Each scene shows the same named points in several views. A view is turned or mirrored, and shifted as a whole, has a little noise and may leave points out.
(in the rows, 128 means zero)

Scene 1
View 1
K_531: 158	156	123	138	143	90	129	144	135	88	120	155	130	133	202	131	136	130	131	171	159
K_702: 115	133	112	105	146	109	113	122	134	140	130	123	138	150	146	112	111	156	114	140	116
K_221: 154	126	121	119	136	83	158	130	153	115	139	160	114	163	160	109	139	154	86	157	120
K_332: 140	150	107	128	134	91	144	131	140	120	132	158	127	147	184	119	136	142	139	157	136
K_111: 136	122	118	108	138	93	143	123	148	132	140	143	121	164	143	106	127	160	88	147	109
K_621: 146	126	123	116	141	91	141	130	147	116	134	146	121	158	156	111	130	153	88	154	122
K_950: 116	135	99	109	133	100	140	115	142	154	139	143	129	160	149	106	124	160	128	137	108
K_56: 130	127	127	106	152	106	108	130	136	120	126	121	135	147	147	115	113	152	90	148	122
K_412: 126	154	88	125	123	89	161	118	144	148	141	169	125	156	178	111	141	151	160	146	123
K_569: 119	122	109	102	138	99	138	116	145	150	141	136	125	166	133	102	121	166	98	137	100
K_492: 137	133	123	115	147	99	122	131	138	115	128	134	131	148	159	117	121	149	100	152	128
K_525: 138	147	106	125	133	91	147	127	142	125	134	159	125	151	177	116	136	148	133	154	131
K_91: 133	121	141	103	164	113	85	136	130	105	118	102	141	141	142	119	100	148	70	152	128
K_5: 131	143	111	118	140	98	130	128	138	128	131	143	132	149	167	116	126	148	126	150	128
K_48: 133	136	116	114	142	99	128	127	138	125	131	139	131	150	158	114	124	150	110	150	123
K_953: 134	147	116	123	145	102	118	133	133	115	124	138	136	139	176	123	122	141	129	156	139
K_378: 131	121	122	104	146	101	126	125	143	130	134	129	128	159	139	107	118	159	85	144	111
K_268: 120	126	123	102	152	111	105	125	133	131	127	115	138	149	139	113	108	155	95	141	116
K_210: 131	121	106	106	129	88	165	115	155	149	148	157	114	175	138	98	135	168	94	141	97
K_853: 122	146	89	119	123	90	163	115	146	155	143	166	122	162	166	107	140	157	150	142	114
K_168: 158	135	124	126	139	84	147	136	148	102	133	159	119	154	174	117	139	145	97	164	134
View 2
K_953: 138	127	127	99	128	143	126	104	112	135	116	142	135	142	127	135	120	117	128	112	121
K_111: 117	155	134	137	121	121	114	112	121	161	114	118	162	149	146	106	125	107	113	124	142
K_268: 136	123	118	130	106	112	117	114	122	159	109	102	144	134	142	132	114	104	140	119	135
K_56: 134	132	115	129	112	118	110	108	125	156	110	111	138	131	132	129	116	102	132	118	131
K_492: 131	139	123	120	122	129	114	105	121	149	113	127	140	138	128	124	120	107	123	117	130
K_412: 123	139	161	94	142	152	146	117	94	131	123	155	178	177	158	114	131	140	114	116	128
K_569: 121	142	139	139	114	112	122	121	116	164	113	106	174	155	161	109	122	113	125	125	144
K_5: 131	133	135	108	128	137	127	110	110	142	116	136	150	150	139	125	122	119	124	115	128
K_525: 125	145	144	102	139	148	129	106	107	136	120	151	156	157	137	116	127	124	111	114	127
K_221: 111	171	135	128	137	137	108	102	122	153	116	140	155	147	130	97	129	106	94	120	139
K_378: 124	143	126	139	114	115	112	112	124	163	110	108	154	141	143	115	120	103	124	122	140
K_210: 108	164	150	142	126	121	120	119	116	164	116	119	185	164	162	91	129	115	105	127	148
K_91: 141	125	97	135	102	110	100	102	135	161	105	99	117	113	118	139	109	90	139	116	130
K_853: 120	142	163	105	137	143	142	120	96	140	122	144	186	177	165	108	131	137	114	120	133
K_531: 135	143	124	83	146	165	119	90	113	121	119	172	119	137	102	131	125	117	109	106	113
K_168: 117	165	130	115	140	147	109	97	121	143	116	151	141	143	117	107	128	108	97	116	130
K_48: 129	137	131	117	123	131	121	110	116	148	115	128	149	145	138	122	121	113	123	117	132
K_950: 125	132	147	120	121	125	136	122	106	151	117	120	176	163	164	116	124	125	128	122	137
View 3
K_953: 137	109	120	116	107	147	122	115	144	161	131	127	114	121	142	118	138	138	147	126	147
K_168: 124	103	99	119	110	131	109	142	120	164	121	120	110	89	134	135	153	126	158	142	133
K_221: 120	110	100	124	117	129	109	146	113	146	134	116	118	75	121	136	161	122	164	141	126
K_525: 143	107	114	113	103	143	125	132	135	166	145	120	113	81	128	121	145	137	145	131	149
K_56: 117	125	121	132	125	142	116	111	132	123	131	124	131	135	133	123	149	129	167	123	129
K_702: 132	130	133	129	122	149	128	108	143	120	154	122	133	122	122	113	146	137	159	116	140
K_378: 117	128	120	134	129	138	117	121	125	115	145	119	133	111	119	125	157	126	170	126	125
K_621: 120	115	109	127	119	133	112	134	121	139	133	118	121	96	126	130	156	125	164	135	128
K_332: 144	102	111	110	99	143	124	133	137	177	139	122	107	83	134	120	144	138	143	133	151
K_853: 154	116	122	116	104	150	139	135	137	153	178	113	121	52	108	112	150	143	141	124	154
K_569: 126	133	125	134	127	141	125	124	127	108	167	115	138	89	106	119	159	131	165	121	130
K_950: 141	127	129	125	116	149	134	122	138	127	173	115	131	83	109	112	152	140	153	118	144
K_48: 129	118	120	123	116	143	121	121	134	140	142	122	123	107	128	121	148	133	157	127	139
K_91: 105	126	123	136	132	138	107	100	133	114	112	130	133	169	144	127	146	126	176	124	121
K_531: 138	89	104	104	95	140	112	129	139	197	105	129	96	114	157	128	136	135	141	140	150
K_268: 121	130	129	134	128	145	121	105	137	112	142	123	136	136	127	118	149	132	167	118	131
K_412: 159	109	121	110	98	151	138	134	141	167	171	116	113	56	116	111	146	145	136	125	158
K_492: 122	118	118	126	120	139	115	118	132	136	130	124	124	122	134	125	149	129	162	128	132
K_5: 138	114	122	119	110	146	125	120	139	150	144	122	119	104	129	118	145	137	151	125	146
K_210: 126	127	113	133	123	136	123	142	115	117	170	109	132	57	99	126	166	128	167	130	128
View 4
K_221: 112	148	140	124	122	128	137	120	163	159	145	125	149	148	113	125	139	138	167	133	124
K_569: 117	120	151	117	125	139	140	115	149	154	91	131	133	151	141	127	143	140	138	115	110
K_5: 133	129	142	126	111	113	125	110	132	159	125	126	114	153	104	121	134	128	142	130	105
K_702: 136	121	145	119	110	124	139	109	129	155	101	134	103	157	132	120	133	133	132	109	98
K_525: 127	129	144	130	115	109	114	112	138	163	134	118	129	147	89	123	139	125	148	144	111
K_621: 120	146	139	122	116	126	141	117	153	157	138	130	133	152	121	123	135	138	160	124	116
K_332: 130	134	141	132	112	104	110	110	136	164	143	117	126	147	80	122	136	123	151	149	111
K_111: 116	135	145	119	122	135	143	117	156	155	117	130	138	150	133	126	140	141	153	119	116
K_91: 144	156	128	114	94	127	171	110	132	147	137	153	83	170	154	112	117	141	153	85	97
K_210: 103	122	154	119	135	141	132	120	164	157	100	122	159	143	131	132	150	142	148	129	123
K_268: 137	132	140	116	106	129	153	110	132	152	109	142	99	161	144	118	129	138	139	99	98
K_48: 130	134	141	123	111	120	134	112	137	158	125	130	115	154	116	120	133	132	146	123	106
K_950: 124	109	154	121	123	126	121	111	138	158	90	122	128	147	119	128	145	131	130	128	107
K_853: 118	105	157	128	128	118	100	111	141	165	98	110	144	140	91	130	150	124	132	153	113
K_168: 122	154	136	128	113	116	132	117	153	160	161	125	136	149	100	121	133	133	169	137	120
K_531: 143	156	128	136	96	92	117	109	128	164	181	124	106	154	70	113	123	119	163	145	107
K_56: 136	141	136	118	105	126	154	112	136	152	125	142	102	161	138	117	127	138	147	103	102
K_412: 124	107	154	132	123	109	95	109	135	167	109	109	138	140	77	128	148	119	133	159	110
K_492: 133	142	137	122	107	120	141	112	138	156	135	134	112	157	121	118	129	134	152	117	106
K_953: 143	137	136	128	101	105	126	107	124	159	140	129	100	157	99	116	127	124	144	128	100
View 5
K_111: 162	130	112	106	147	149	129	171	138	158	121	120	116	134	149	141	103	96	108	85	140
K_56: 172	138	130	112	124	141	123	148	135	144	122	142	109	123	151	127	104	121	116	102	138
K_621: 167	136	113	109	150	153	122	159	136	151	118	125	121	132	162	130	118	93	106	94	129
K_412: 144	130	94	132	149	155	113	197	118	111	112	115	143	181	130	139	103	64	113	118	120
K_525: 158	136	104	126	148	155	112	174	123	121	112	123	135	159	150	128	117	77	110	115	117
K_5: 161	137	114	124	134	147	115	166	126	124	116	132	127	150	145	128	107	95	114	115	125
K_953: 167	142	120	128	128	146	110	154	122	114	113	142	127	147	151	118	115	101	117	126	117
K_168: 169	140	108	114	159	159	114	155	133	140	110	123	129	139	175	121	135	79	101	104	114
K_531: 173	150	114	132	144	158	97	141	119	106	104	140	138	151	177	103	146	82	108	137	94
K_950: 150	126	109	120	134	144	126	189	128	134	122	123	124	157	124	146	85	93	118	101	142
K_332: 160	139	104	128	149	157	108	170	122	115	109	125	139	162	155	123	123	74	109	122	111
K_702: 161	133	126	119	119	136	125	167	129	134	124	139	113	140	130	135	87	117	122	106	143
K_268: 168	135	132	113	117	135	127	155	134	144	125	144	107	126	139	132	90	127	121	101	144
K_48: 165	136	118	118	135	147	120	163	130	135	117	133	122	142	148	129	107	100	114	107	130
K_221: 165	135	105	107	164	160	122	165	138	155	115	115	125	136	168	131	125	79	99	89	126
K_569: 155	126	114	109	137	143	133	182	137	156	126	121	114	139	131	149	85	102	115	84	151
K_378: 166	133	122	107	135	143	130	162	138	157	124	130	111	126	146	137	99	112	113	89	145

Which points are out of place in each view (at most two, in the order of its rows)? Write none if all are in place.
view 1 -> K_332
view 2 -> none
view 3 -> K_492
view 4 -> none
view 5 -> none
